Each row is a point on a tangle of strands that fork and nearly touch. The rows are in no order.
Points whose rows are less than 78.1 apart are linked; no others are. Some points are linked to none.
q_193: -11	-26	49	-45	-32	-33	-2	-15	-14	-19	-1	-26	22	-42	-30	-13	-28	-9	18	3	-1	1	-9	5	37	1	-27	13	12	34	14	1
q_124: -3	-32	12	12	-29	-11	-10	-6	20	20	26	-9	-10	-4	-28	-1	-8	-35	23	20	4	9	-18	3	2	-2	-15	-35	-37	-28	0	-33
q_989: 11	39	0	4	11	-22	-2	28	-8	7	2	-8	23	0	-9	-2	5	-23	-5	30	-31	35	5	11	-21	24	-6	46	-20	12	1	-45
q_326: 3	32	-8	-38	7	-22	23	29	-24	-34	-13	-11	41	10	-3	10	-3	11	-28	-10	23	-5	1	-7	-3	-6	7	22	42	41	-1	2
q_172: 2	37	-4	23	27	22	-8	5	8	19	-12	10	34	-7	3	-59	22	-17	2	-12	-16	23	21	-3	0	38	4	28	-11	18	7	-25
q_18: 4	-25	-19	1	8	-8	-13	17	-10	-4	-53	-12	-49	-6	23	23	3	14	-2	23	-19	1	-40	16	-10	-16	-25	41	16	0	12	31
q_179: -7	30	-2	16	40	14	10	-15	-4	-14	-16	-6	-36	9	45	-10	-9	25	-18	-3	-22	-9	33	-11	0	25	27	44	33	1	14	35
q_825: -14	-21	8	17	0	22	-42	-29	27	7	2	0	-39	-27	6	-31	-16	0	8	7	-6	11	-9	-1	17	18	-15	-27	-33	-29	2	15
q_610: -14	32	-1	12	29	15	2	-42	1	-24	17	16	-8	19	28	-30	-10	21	-19	-28	1	-16	49	-17	5	23	24	-7	9	-13	-12	16
q_720: -29	-3	7	-19	-3	-12	15	-16	-7	-2	-4	-2	16	-25	-18	-42	-40	42	23	-25	17	-10	-10	-6	42	1	25	-16	-11	-2	16	43
q_565: -6	-36	18	-11	-36	-5	11	-31	5	-8	59	2	3	8	-24	17	-27	-5	14	14	-3	-14	3	3	7	-20	29	-59	-36	-34	-30	-12
q_344: -8	18	-12	-3	13	-1	34	10	-12	-10	-8	4	24	33	3	6	8	30	-9	-29	30	-21	10	-10	-16	-23	32	2	40	15	0	20
q_724: 24	-4	-12	27	6	5	-11	-9	-3	-9	2	-3	-57	29	32	46	-2	-5	2	41	-24	-10	24	7	-22	-11	-11	0	4	-31	-8	2
q_594: 11	16	9	0	50	40	-27	-40	14	-32	16	16	-35	10	30	-13	15	4	-31	-29	22	-21	35	-12	-1	9	-9	-30	18	-11	-8	34
q_123: -14	-23	34	-33	-35	-50	18	2	-10	7	12	-15	31	-35	-31	-10	-44	-3	12	9	-14	10	-16	4	30	14	-4	5	-9	26	14	-4
q_783: 18	21	-10	-11	7	-21	7	40	-12	-9	4	-18	-1	9	2	31	-5	-15	-17	30	-20	10	-15	16	-30	1	-9	28	9	23	-16	-22
q_732: -7	-32	14	-8	4	7	-20	6	11	10	-53	-5	-5	-44	-9	-26	16	-4	6	-2	8	5	-32	0	18	-6	-44	27	-2	8	23	12
q_671: 9	3	6	10	4	29	-27	-3	28	-3	6	15	-21	5	20	0	33	-44	-8	8	4	10	18	0	-14	1	-42	-15	-19	-11	-14	-28
q_939: 0	48	-11	-1	-3	1	50	3	-18	-27	25	27	26	27	13	9	-2	1	-12	-19	-5	6	30	-11	-10	24	49	0	9	-4	-14	-25
q_585: 27	21	-2	-13	38	13	-23	38	-16	-2	-39	-10	33	-23	1	-27	47	5	-23	5	8	6	0	6	-11	-3	-20	58	19	37	14	11
q_481: 13	-5	-27	44	4	-12	7	20	5	23	0	-12	-47	23	25	36	-10	4	1	46	-39	15	-20	5	-20	0	12	14	-9	-15	7	-10
q_214: -3	-20	-28	30	5	-12	20	5	-9	37	-3	-23	-44	26	14	35	-24	21	12	31	-23	0	-34	2	-17	-17	33	-7	-15	-14	0	11
q_948: -26	16	2	23	12	-14	-10	-15	-5	4	4	-8	-9	-9	12	-25	-37	14	18	15	-25	9	3	0	13	36	19	22	-16	9	3	-10
q_479: -19	28	10	18	18	0	-11	-10	6	12	-9	2	23	-20	-4	-54	-1	-17	18	3	-24	25	15	-3	21	54	-5	35	-19	20	6	-35
q_957: -1	-4	7	-22	-23	5	5	-14	6	-5	29	15	37	22	-24	-1	11	-11	4	-40	40	-18	11	-1	-3	-10	-4	-46	-2	-2	-13	-10
q_727: -7	-37	2	19	-27	-7	-2	-19	2	23	19	-10	-14	0	-15	6	-23	12	27	11	-5	-7	-21	9	4	-20	21	-36	-29	-25	4	8
q_632: 10	-49	14	-15	-28	29	-21	-11	11	2	20	5	-17	-6	-9	40	19	-38	12	-4	27	-8	-6	8	-10	-20	-43	-64	-37	-9	-16	-21
q_26: -4	-55	8	-3	-24	1	-9	-4	-6	14	-50	-10	-18	-33	-15	-5	-13	10	32	-9	7	-3	-42	16	26	-24	-23	-1	-5	-10	10	37
q_550: 17	65	-1	-13	24	8	14	18	-38	-27	-1	2	45	8	26	-15	13	15	-27	-19	-14	14	36	-23	-2	22	33	42	35	42	-1	-7
q_149: -18	27	31	-49	-14	-46	13	-4	-23	-30	7	-14	46	-25	-10	-10	-26	-8	-8	13	-11	16	1	2	21	33	-1	14	6	50	11	-22
q_511: -6	9	-26	3	12	-22	12	35	-6	37	-25	-19	4	-5	-18	-25	-25	21	20	10	-20	34	-37	-4	-3	14	5	38	2	22	22	12
q_410: 11	-15	-12	41	-9	-5	-7	0	13	9	28	10	-20	21	5	30	5	-21	12	27	-20	1	0	7	-19	-7	11	-25	-20	-28	-3	-33
q_690: 37	-5	-2	-6	5	47	-35	23	12	-9	-15	20	-31	1	35	37	69	-48	-19	-1	26	-22	8	1	-19	-26	-64	-10	5	0	-8	2
q_309: -2	-22	0	14	1	27	-25	6	32	34	-24	1	2	-28	-12	-50	27	-26	12	-5	1	33	-14	-4	11	24	-36	8	-19	-9	13	-13
q_597: -24	-19	-2	-7	-25	-18	43	-10	7	-17	54	4	5	27	-15	46	-13	10	1	10	19	-35	11	9	0	-11	52	-54	-7	-30	-14	3
q_219: 0	-49	9	6	-30	28	-27	-31	12	-2	36	-1	-23	0	-24	18	2	-25	16	0	26	6	-3	-9	10	-12	-32	-76	-41	-25	-8	8
q_711: 6	37	7	-12	29	8	-14	-21	-9	-43	-7	1	16	0	27	-17	13	13	-30	-16	7	-14	29	-16	8	10	3	26	41	17	0	0
q_855: -8	6	21	17	14	20	-40	-33	31	-20	11	-3	-45	-15	24	-28	0	-26	-10	10	-4	18	11	-3	12	45	-33	3	-31	-12	-4	-18
q_684: 5	7	25	-27	0	-21	-6	-5	-11	-28	-9	1	40	-13	-5	-25	5	8	-5	-22	22	-17	5	-11	24	-12	-5	13	38	35	3	-8
q_795: -16	12	-9	11	3	-17	-4	16	-6	18	-19	-5	15	-27	-8	-36	-8	-9	12	16	-27	25	-9	15	5	35	-8	49	-10	22	15	-23
q_470: 16	10	4	6	50	45	-33	-2	27	0	-24	-2	-15	-27	31	-36	62	-30	-32	-20	5	16	24	-23	0	23	-34	22	8	0	9	5
q_442: 18	2	8	-6	4	46	-23	-11	2	-22	32	21	-21	26	21	36	21	-37	-20	-19	34	-32	37	-8	-13	-22	-45	-53	1	-5	-17	0
q_495: -16	-19	17	-15	-1	-19	1	10	-1	14	-36	-18	29	-37	-28	-56	-9	13	34	-13	10	2	-17	-4	38	8	-27	28	9	33	33	20
q_332: 9	-13	3	17	-5	-1	-17	-5	10	19	0	6	-15	4	2	14	8	-35	-2	19	-13	5	7	13	-17	3	-25	-6	-23	-14	-3	-34
q_248: -10	-35	4	30	-15	-16	-18	-28	10	11	24	-9	-22	-13	-6	-6	-42	18	24	32	-21	4	-20	11	22	2	13	-22	-49	-31	-2	2
q_384: -14	-59	4	18	-21	15	-19	-16	8	21	-39	-3	-30	-34	-2	-13	3	3	20	-11	13	7	-42	12	23	-13	-27	-17	-28	-34	12	25
q_616: 18	7	-22	22	16	10	11	18	-16	4	0	-5	-27	31	14	46	18	-5	4	9	-12	-24	21	6	-35	-33	6	11	21	0	4	11
q_338: -8	-11	40	-26	-28	-25	25	-8	-3	-2	15	-3	47	-18	-41	-17	-13	-5	18	-25	25	-12	5	5	23	-13	2	-14	4	9	0	-12
q_94: -2	15	-8	32	55	24	-6	-23	15	12	-34	-2	-21	-1	32	-28	-6	29	-12	-12	-11	-4	24	-11	9	25	21	29	8	-7	17	42
q_364: 1	-17	3	5	4	21	-36	-20	28	-4	-38	4	-65	-26	36	-7	14	-9	-6	17	-17	8	-23	18	4	13	-41	16	-12	-30	6	15
q_734: 20	33	5	12	33	32	-13	8	4	17	-25	9	24	-9	4	-34	43	-10	-21	-21	-1	16	30	-13	-20	26	-3	45	12	9	1	-9
q_571: -22	-21	15	-19	-8	-20	-5	-11	-2	6	-20	-5	15	-44	-12	-39	-35	30	31	-19	14	-8	-12	-5	45	3	-13	9	5	21	28	36
q_633: 6	12	2	-4	-2	-3	-18	-34	6	-40	19	12	-41	27	28	34	-2	12	-10	8	2	-31	32	0	-1	-8	0	-22	9	-25	-13	8
q_925: -13	13	-11	37	17	-13	6	-3	12	27	1	-2	-12	5	6	-21	-29	27	14	6	-21	22	-6	-1	8	20	40	13	-16	-11	8	-1
q_645: -17	-26	10	-22	-33	-38	28	2	-7	16	7	-21	-5	-17	-22	3	-58	24	17	17	-3	-3	-28	1	31	-11	24	-24	-19	-12	4	31
q_183: -5	-23	-13	-7	-21	1	32	-5	10	8	44	4	0	33	-8	69	10	7	10	17	4	-25	6	4	-21	-27	42	-50	-4	-20	-13	-24
q_683: -2	-30	3	26	-1	33	-41	-26	26	-1	-17	4	-71	-19	38	-5	26	-22	6	30	-19	24	-26	3	9	15	-36	-16	-38	-41	-6	4
q_51: 20	-23	16	-28	-16	-5	-31	-8	-2	-31	-19	1	-21	-9	9	43	5	-21	-14	12	-3	-27	-9	17	3	-20	-49	5	6	3	-15	-3
q_788: -27	-17	-4	-18	-22	-35	20	-19	-3	-25	28	-5	-7	8	-18	28	-40	35	7	19	1	-20	-21	14	16	-21	38	-33	-1	-22	-17	44
q_639: -2	17	9	-1	5	8	-6	-11	6	-12	31	13	24	17	-15	-7	-1	-19	-3	-26	18	-4	28	-5	-2	6	-2	-23	1	3	-13	-33
q_739: -2	40	12	-44	1	-45	17	15	-26	-31	4	-24	24	-18	1	7	-27	3	-19	30	-18	14	-7	-6	13	22	-10	36	21	50	0	-26
q_907: -13	28	2	-9	9	2	13	-23	-11	-47	27	17	-9	29	21	22	-11	25	-18	-6	6	-24	29	0	7	-6	24	-25	14	-11	-21	16
q_469: 3	53	6	12	35	4	-13	-23	-13	-30	-11	5	-38	8	45	2	0	9	-33	0	-33	-10	49	-12	-2	26	7	31	33	0	6	26
q_73: -21	2	9	-29	-33	-37	61	9	-13	6	30	-8	55	-5	-41	-14	-25	5	4	-19	13	3	-8	-6	27	11	46	-15	-4	10	11	-12
q_773: 18	5	2	-26	36	10	-24	-14	4	-19	-43	-11	25	-27	11	-27	34	25	-20	-24	6	-10	7	-16	21	8	-3	50	50	36	21	24
q_657: -21	2	-24	31	11	3	2	-4	17	47	-9	-3	-3	4	-10	-41	-34	31	33	-10	-5	13	-13	-7	11	8	44	-1	-15	-5	27	10
q_553: -8	-66	17	-9	-32	-1	-1	-35	-7	-12	20	0	-13	-13	-18	28	-36	16	20	2	3	-23	-22	14	16	-35	-2	-58	-31	-37	-16	29
q_844: 17	-24	-1	-18	-4	-24	-6	20	-17	-9	-37	-13	-26	-4	2	41	-13	12	-5	22	-1	-4	-32	18	-2	-24	-25	21	16	13	1	10
q_258: -22	-9	10	22	5	16	-29	-19	26	23	-13	12	-22	-26	-2	-52	0	-24	16	2	12	22	-11	-3	20	20	-24	-5	-29	-14	9	-10
q_965: -1	30	-20	18	0	6	38	19	-7	14	1	18	25	39	-6	7	18	18	-3	-31	8	-3	14	-11	-35	-22	29	10	28	2	6	1
q_412: 6	9	-18	36	50	23	-13	-9	22	25	-32	4	-12	-9	23	-42	19	-7	-14	-16	-3	1	14	-17	-2	29	7	32	5	-12	0	8
q_816: 14	21	7	-3	-1	10	-21	-6	8	-17	11	6	-6	9	5	-4	10	-27	-13	-15	3	1	26	1	5	13	-20	-11	-4	0	-19	-33
q_10: 33	10	-3	-2	26	59	-38	13	21	3	-7	15	-26	-6	23	9	68	-41	-24	-12	14	-6	17	-5	-22	-3	-49	2	0	-15	-6	3
q_141: -6	19	30	-36	-17	-31	0	-10	-21	-35	3	2	59	-21	-13	-30	-14	1	-1	-10	10	4	19	-12	36	17	-4	9	24	35	2	-20
q_90: 10	33	14	-18	44	13	-30	-39	14	-43	4	8	-17	5	36	-15	19	8	-35	-25	5	-18	41	-12	11	19	-9	5	37	4	-5	20
q_329: 21	54	-26	15	24	3	28	44	-35	5	-6	-7	1	17	16	1	6	3	-10	17	-24	20	10	-9	-35	16	13	49	14	19	3	9
q_513: -27	8	-8	2	7	-6	9	-5	6	36	-1	-12	13	-20	-17	-55	-40	41	32	-20	1	0	-2	-15	40	12	35	2	-9	7	26	18
q_167: 0	34	-24	13	28	-8	12	35	-18	23	-20	-21	4	2	7	-10	-19	13	7	20	-17	28	-16	-5	-26	17	4	52	13	25	12	13
q_675: 1	41	-9	17	30	2	-3	5	-9	-5	-8	3	4	2	22	-26	-15	4	-13	-1	-33	17	26	-7	-8	41	15	42	16	20	6	-9
q_652: -4	-13	-13	0	15	-4	1	27	-11	17	-65	-16	-28	-27	13	6	-13	30	7	11	-10	8	-53	4	7	1	-20	46	12	20	26	37
q_951: -3	-12	-15	-5	-11	-32	36	21	-4	13	14	-12	-11	27	-6	49	-23	0	-2	29	-7	-6	-23	4	-15	-16	13	-7	8	3	-6	-9
q_740: -3	-8	-2	-1	-3	-24	-2	32	-16	27	-33	-17	14	-24	-14	-16	-9	0	8	8	-15	22	-31	12	0	10	-17	43	4	24	16	5
q_691: 3	-46	0	9	-14	33	-33	-13	21	22	-37	2	-36	-29	6	-27	34	-18	16	-4	5	21	-32	-4	25	-4	-43	-12	-31	-32	4	16
q_440: 25	-11	-4	-11	-3	37	-28	-6	7	-14	2	19	-16	4	28	46	40	-26	-18	-14	27	-40	20	7	-18	-41	-49	-24	8	4	-20	-7
q_5: -2	37	-6	10	17	-22	12	7	-7	1	8	-3	-11	9	10	-1	-18	-3	-9	32	-42	27	4	-1	-13	32	11	42	-2	14	3	-28
q_101: 20	-43	5	-19	-27	13	-26	4	-1	-13	-34	2	-26	-1	16	70	29	-24	-5	13	-3	-30	-18	26	-9	-37	-44	-20	-7	-12	-25	-5
q_464: -19	-18	25	-9	-17	-14	6	-18	2	12	15	2	29	-13	-28	-30	-17	5	12	-22	16	-4	2	-5	22	3	-1	-25	-5	-9	-1	2
q_347: 15	-6	-11	20	3	40	-25	10	34	22	-2	12	21	-12	-24	-27	46	-34	7	-28	26	24	-2	-2	-28	0	-29	-13	-18	-4	2	-15
q_113: 10	4	0	22	16	14	-29	-22	5	-31	-8	9	-58	18	38	36	0	3	-14	13	-13	-16	27	4	-11	2	-18	-5	2	-25	-14	13
q_591: -24	21	11	4	18	-4	-19	-29	8	1	-7	5	9	-18	18	-56	-17	-5	11	-2	-8	13	18	-12	20	48	10	19	-10	16	12	-8
q_956: 19	64	-28	-5	15	0	46	48	-38	-4	8	-7	35	24	10	6	2	3	-8	-4	-19	28	12	-9	-33	8	27	44	25	22	-11	-6
q_505: 3	-29	-1	-8	-18	-4	-4	-16	-13	-24	-9	5	-32	25	14	57	-3	18	-5	22	2	-34	-18	15	-6	-43	-8	-26	10	-12	-14	18
q_20: 17	17	10	-17	30	-4	-32	3	4	-19	-44	-2	31	-29	4	-28	33	9	-17	-1	11	-2	0	-6	17	7	-28	41	34	49	20	2
q_139: 42	30	-3	-2	14	4	-21	65	-17	6	-22	-6	0	0	1	26	53	-12	-20	26	-7	5	2	23	-32	-25	-24	50	-3	13	3	0
q_426: 4	51	-1	4	48	8	-19	-12	-1	-34	-8	1	-12	-8	38	-16	4	6	-21	8	-37	12	43	-5	-1	49	4	41	25	22	8	2
q_496: 6	20	-3	10	31	56	-17	-38	8	-24	40	19	-21	35	19	8	22	-9	-20	-31	29	-19	51	-25	-9	-1	-5	-47	6	-21	-9	13
q_988: 7	-21	-9	22	2	35	-26	3	35	31	-39	2	-29	-29	12	-31	52	-31	12	11	8	36	-32	-1	-5	3	-41	1	-18	-25	1	0
q_921: -16	11	12	5	-8	-11	-11	-36	10	-20	50	13	-11	17	-5	-4	-26	9	1	7	-4	-5	19	1	17	12	14	-34	-32	-31	-20	-17
q_998: 6	6	-21	31	31	3	11	20	-4	5	-23	-2	-40	25	27	13	7	13	-7	8	-7	-4	8	5	-30	-14	16	26	22	-6	15	20
q_478: 12	0	-23	16	20	15	-4	37	7	42	-38	6	7	1	-8	-14	36	8	-5	-13	9	18	-17	1	-30	-11	-2	48	12	4	23	19
q_379: 1	36	-25	20	-3	10	40	27	-10	21	13	14	52	31	-19	-7	15	12	2	-26	-10	19	24	-5	-39	-8	58	15	3	5	-4	-13
q_247: -1	-30	14	-23	-1	-12	-8	15	-3	8	-50	-11	21	-36	-19	-28	10	23	11	-9	13	4	-37	10	21	-7	-39	34	26	28	30	18
q_88: -11	35	8	-1	-11	-11	11	-31	6	-28	53	23	14	32	4	-12	-16	-2	-5	-7	5	-6	34	-3	-1	24	37	-31	-24	-21	-24	-28
q_187: -4	44	-10	17	-12	12	32	-18	-6	-12	45	26	27	28	-1	-15	1	-5	-8	-26	0	14	42	-2	-15	25	50	-19	-11	-12	-20	-46
q_222: -24	-18	-7	-27	-28	-40	25	4	-20	-10	9	-16	-16	-19	-7	31	-63	37	3	21	-9	-14	-43	2	16	-12	32	-21	-10	-11	-5	47
q_235: 14	50	-18	-30	7	-18	43	54	-42	-17	5	-9	37	8	11	17	1	11	-30	1	5	9	3	-12	-28	5	24	29	41	32	-9	-14
q_263: -4	-28	-4	8	16	41	-43	-46	20	7	2	-2	-43	-38	7	-37	-7	0	-2	-16	19	14	-20	-10	27	24	-29	-33	-37	-27	-8	46
q_351: -15	32	1	5	33	25	2	-37	-7	-3	18	21	18	0	18	-57	-8	12	-14	-33	-9	4	50	-27	17	50	36	1	-1	2	-7	-6
q_784: -4	-47	8	-17	-26	-21	7	6	-12	15	-42	-16	-16	-11	-19	14	-35	38	15	-10	7	-14	-49	6	20	-22	-8	-8	6	6	11	49
q_283: 6	-10	30	-27	-20	-20	-29	-24	0	-35	-12	2	-22	-15	18	15	-8	-18	-18	15	-8	-11	-10	14	22	1	-41	2	2	9	-7	-21
q_861: -14	-30	-3	-24	-16	-2	33	11	-4	15	2	5	17	26	-25	27	4	31	13	-30	37	-28	-22	1	-6	-54	11	-24	31	5	10	34
q_11: -20	36	-20	21	7	-7	41	-6	-5	7	20	10	13	29	-3	-18	-28	21	3	-11	1	4	13	-11	3	17	56	-11	-2	-10	-4	0
q_923: 8	-61	-3	17	-35	-4	-7	8	-4	22	-30	-12	-16	2	-16	41	-6	-11	18	13	-5	-5	-39	16	-5	-29	-13	-17	-18	-17	-6	-1
q_42: 14	3	-2	-1	-3	28	5	17	11	14	15	20	47	25	-25	-4	38	-11	3	-49	38	-14	22	-6	-26	-33	2	-15	18	7	2	-25
q_298: -2	12	-2	-18	-12	-39	30	24	-17	-2	18	-15	1	18	-3	35	-36	-12	-16	24	-15	11	-20	6	-11	5	9	10	8	10	-13	-15
q_619: -1	32	-15	3	-8	-10	36	17	-6	14	10	7	46	27	-18	-17	-7	0	14	-12	-14	27	13	-3	-6	14	35	11	0	18	-1	-35
q_16: 21	6	-11	35	10	-8	1	25	-5	5	4	-1	-43	31	27	55	2	-11	2	53	-43	-1	3	4	-32	-4	-13	20	-4	-6	1	-12
q_889: 21	54	2	-10	41	16	-2	8	-31	-37	-14	4	21	2	33	-17	28	6	-38	-18	0	-6	38	-19	0	15	10	49	54	32	4	7
q_437: -6	-56	11	1	-31	19	-21	-43	15	7	33	-6	-17	-10	-33	13	-13	6	29	8	16	-4	-5	7	15	-23	-10	-70	-42	-45	-20	11
q_935: 24	-10	-10	11	10	25	-12	37	8	26	-40	4	10	-6	-12	-6	51	-5	-1	-12	14	8	-15	3	-26	-33	-25	23	16	-2	4	16
q_917: 4	-26	-8	19	-21	-16	34	6	7	15	60	-3	-5	30	-11	63	-4	0	11	42	-26	-11	-2	1	-16	-19	59	-51	-23	-23	-15	-31
q_268: -12	-27	-19	16	-9	-37	23	5	-1	23	23	-23	-26	19	-8	30	-51	21	15	36	-21	4	-32	3	0	-5	52	-27	-14	-14	-2	14
q_614: 13	-50	-1	4	-29	-3	4	18	5	40	-6	-1	8	2	-35	41	18	-18	13	10	5	-3	-28	21	-23	-39	-12	-17	-21	-4	-10	-20
q_323: -9	-25	16	-2	-20	-6	-8	-43	10	-17	59	5	-4	-5	-19	-13	-29	-4	7	15	1	-6	8	2	19	4	7	-55	-46	-31	-14	-13
q_870: -24	-12	15	-24	-25	-38	25	0	-10	16	2	-26	6	-34	-27	-13	-63	8	31	17	-9	9	-26	-1	34	12	4	4	-10	17	20	22
q_955: 22	-6	-13	15	16	50	-26	16	29	18	-16	16	0	-2	-6	0	58	-41	-7	-30	27	11	4	-5	-21	-15	-46	-9	-8	-2	-3	-3
q_747: -10	-5	42	-28	-23	-20	-31	-15	-6	-24	-1	-10	20	-38	-18	-15	-5	-26	5	0	5	4	0	8	30	15	-39	1	-6	15	9	-18
q_153: 5	-45	14	-5	-38	5	-12	-3	24	18	33	-7	11	4	-24	23	12	-42	8	8	6	-4	-4	10	-7	-13	-23	-49	-24	-9	-12	-42
q_182: -18	-24	21	11	-32	-23	0	4	15	22	19	-3	6	-14	-24	-19	-20	-32	15	6	-18	18	-9	14	9	12	-5	0	-37	-12	1	-34
q_655: -17	-11	23	-36	-35	-45	45	9	-11	-4	20	-1	38	-11	-32	-5	-35	6	10	-15	19	-9	-14	-8	26	-9	18	-21	4	3	14	16
q_736: 29	36	-8	-14	11	-17	-4	64	-33	4	0	-21	8	1	1	26	13	-14	-21	37	-23	11	-6	27	-41	-10	-21	49	-2	18	-2	-14
q_764: 6	1	-2	19	-18	-17	8	10	12	25	25	-8	32	0	-28	-15	-12	-21	12	-3	-17	31	3	4	-8	11	9	11	-27	-7	-5	-57
q_265: -11	0	50	-46	-19	-28	-37	-29	0	-56	-5	-5	1	-41	2	1	-19	-9	-9	5	7	-12	-2	15	32	7	-47	4	8	25	17	-19
q_910: -25	30	-1	13	5	20	6	-21	1	9	13	19	33	3	3	-58	-17	20	13	-29	-13	11	36	-12	15	46	46	-1	-8	3	3	-15
q_185: 17	-16	10	-33	-14	-10	-9	14	-7	-13	-27	-4	13	-8	-5	24	13	-4	-8	-15	32	-31	-14	12	2	-42	-20	2	32	25	-5	9
q_532: 16	9	-18	16	-9	-17	12	31	5	21	18	-14	21	10	-25	3	-2	-28	-2	28	-31	25	-6	17	-26	7	4	21	-20	0	-1	-47
q_166: 13	3	-5	3	-2	35	-14	27	17	22	7	13	57	2	-32	-32	43	-18	5	-50	31	12	7	-3	-19	-13	-11	-6	6	8	2	-18
q_424: -12	-26	0	5	-27	-12	15	-14	14	15	16	-2	17	11	-35	-6	-27	8	20	-13	8	-5	-20	2	8	-26	17	-23	-10	-13	2	7
q_331: 1	-15	-2	27	-23	-10	13	2	14	26	49	-10	-9	32	-2	41	-1	-20	9	37	-33	3	6	6	-27	-7	23	-32	-24	-18	-7	-56
q_692: 14	-2	-10	-5	-3	-2	-7	6	-10	-17	-7	2	-28	27	16	57	10	-10	-11	16	-5	-37	9	15	-18	-40	-15	-4	21	-2	-15	5
q_722: -3	-59	11	-2	-25	3	-16	-23	-1	-19	-1	-5	-33	7	-4	50	-15	15	10	16	-3	-25	-17	15	1	-39	-8	-55	-19	-30	-22	21
q_408: 7	5	6	-25	-11	-20	20	28	-13	-10	-4	-2	44	0	-21	-10	10	21	-7	-25	23	-5	-2	-13	6	-22	0	10	33	27	8	5
q_760: 7	-68	-5	9	-39	19	-24	4	-7	3	-37	-7	-21	3	5	54	33	-6	14	8	12	-9	-36	18	-4	-41	-38	-20	-6	-18	-18	8
q_337: -28	15	-15	-32	-11	-30	55	17	-15	-32	15	14	23	21	0	32	-10	27	-16	-6	33	-27	-9	-4	0	-1	41	-21	27	-2	-8	28
q_269: -12	10	-13	-8	-5	-6	40	4	-1	-31	17	21	14	30	2	18	9	31	0	-26	45	-35	11	-8	-4	-31	36	-20	35	-4	-3	30
q_854: 8	8	9	8	7	41	-10	-34	11	-20	44	19	-20	27	15	35	25	-14	-12	-17	23	-21	53	-18	-28	-11	-13	-57	-6	-6	-17	-3
q_759: -29	-7	9	9	-3	-17	-8	-32	7	11	13	-8	-15	-22	-10	-24	-48	15	25	16	-15	8	-12	2	33	23	12	-3	-40	-9	12	-2
q_936: 32	21	-14	1	25	23	-25	44	-4	8	-21	14	8	-8	-4	5	61	-16	-24	7	13	-5	5	6	-33	-37	-33	35	19	8	-4	4
q_61: 9	0	-31	36	24	7	0	24	5	39	-31	-1	-19	7	2	2	20	6	3	5	-16	6	-16	1	-29	-19	0	37	8	-6	18	21
q_836: 1	55	-8	-2	10	3	35	12	-30	-23	11	24	43	13	5	-16	16	14	-9	-24	3	10	27	-17	-3	17	40	20	31	22	-5	-17
q_416: 2	-71	-2	-3	-36	3	-2	7	17	38	21	-11	-7	4	-35	50	13	-33	16	12	1	-18	-11	16	-6	-39	2	-48	-18	-15	-9	-37
q_712: -31	0	-9	-14	-16	-25	58	15	-5	-30	43	13	19	27	-10	47	-12	27	-12	10	23	-35	-7	5	4	-6	62	-43	4	-6	-18	15
q_872: -13	12	-3	-11	-23	-21	40	19	-12	10	18	-7	43	-2	-29	-22	-25	8	6	-10	-1	8	0	-3	11	21	26	8	-10	13	-2	-11
q_945: 27	38	-10	10	57	30	-10	26	-14	13	-33	-7	28	-9	9	-34	46	4	-19	-2	-5	15	23	-7	-18	12	-6	66	24	21	11	8
q_391: 12	-15	-6	21	-3	36	-26	2	26	19	-22	8	-52	-10	28	4	58	-42	-2	30	-5	20	-19	2	-5	9	-43	-12	-35	-36	-5	-9
q_280: -9	-11	-27	-3	-14	-36	52	27	-17	20	18	-26	-17	22	7	39	-51	7	2	34	-15	12	-45	-12	-20	-1	39	-17	13	-7	-5	9
q_735: -6	-28	-5	-28	-14	-27	9	3	-17	-10	-30	-12	-14	-4	2	24	-31	25	8	5	3	-4	-39	1	5	-22	-4	5	22	16	11	35
q_47: -18	37	3	-2	14	4	9	-35	-3	-39	19	18	-2	16	11	-14	-11	36	-14	-17	12	-19	24	-10	19	8	37	-14	16	-16	-7	41
q_536: 5	44	-18	22	-2	20	9	-9	-2	8	26	24	29	19	-3	-43	-4	-3	5	-35	-6	25	39	-14	-2	35	44	-8	-7	-1	-15	-31
q_876: -14	19	-8	-5	17	-13	14	2	-8	14	-22	-5	2	5	10	-38	-24	26	4	-10	4	4	-5	-8	8	20	22	22	25	24	22	17
q_350: -8	-2	1	-18	-11	18	24	-3	13	-2	8	18	45	14	-22	-3	25	9	0	-54	54	-26	5	-5	-6	-37	8	-34	25	-1	-7	2
q_491: 2	-23	-2	2	18	18	-30	-12	9	-1	-46	12	-26	-24	24	-22	25	-12	-2	-3	-3	6	-13	3	7	-4	-39	22	1	-9	9	7

A fork is a point with three links. Follow the links from the first point to the second and name the forks in between, in order.
q_513, q_331: q_948
q_18, q_464: q_988 > q_948
q_675, q_222: q_153
q_550, q_16: q_187
q_965, q_309: q_948 > q_988
q_172, q_652: q_479 > q_948 > q_988

Follow the links from the first point to the second, and from the first to the third. Name the last point that the two ways share.
q_219, q_788, q_675: q_153
q_495, q_734, q_872: q_948
q_263, q_735, q_925: q_988
q_329, q_585, q_464: q_479
q_872, q_172, q_691: q_948
q_532, q_101, q_692: q_153
q_739, q_424, q_20: q_479
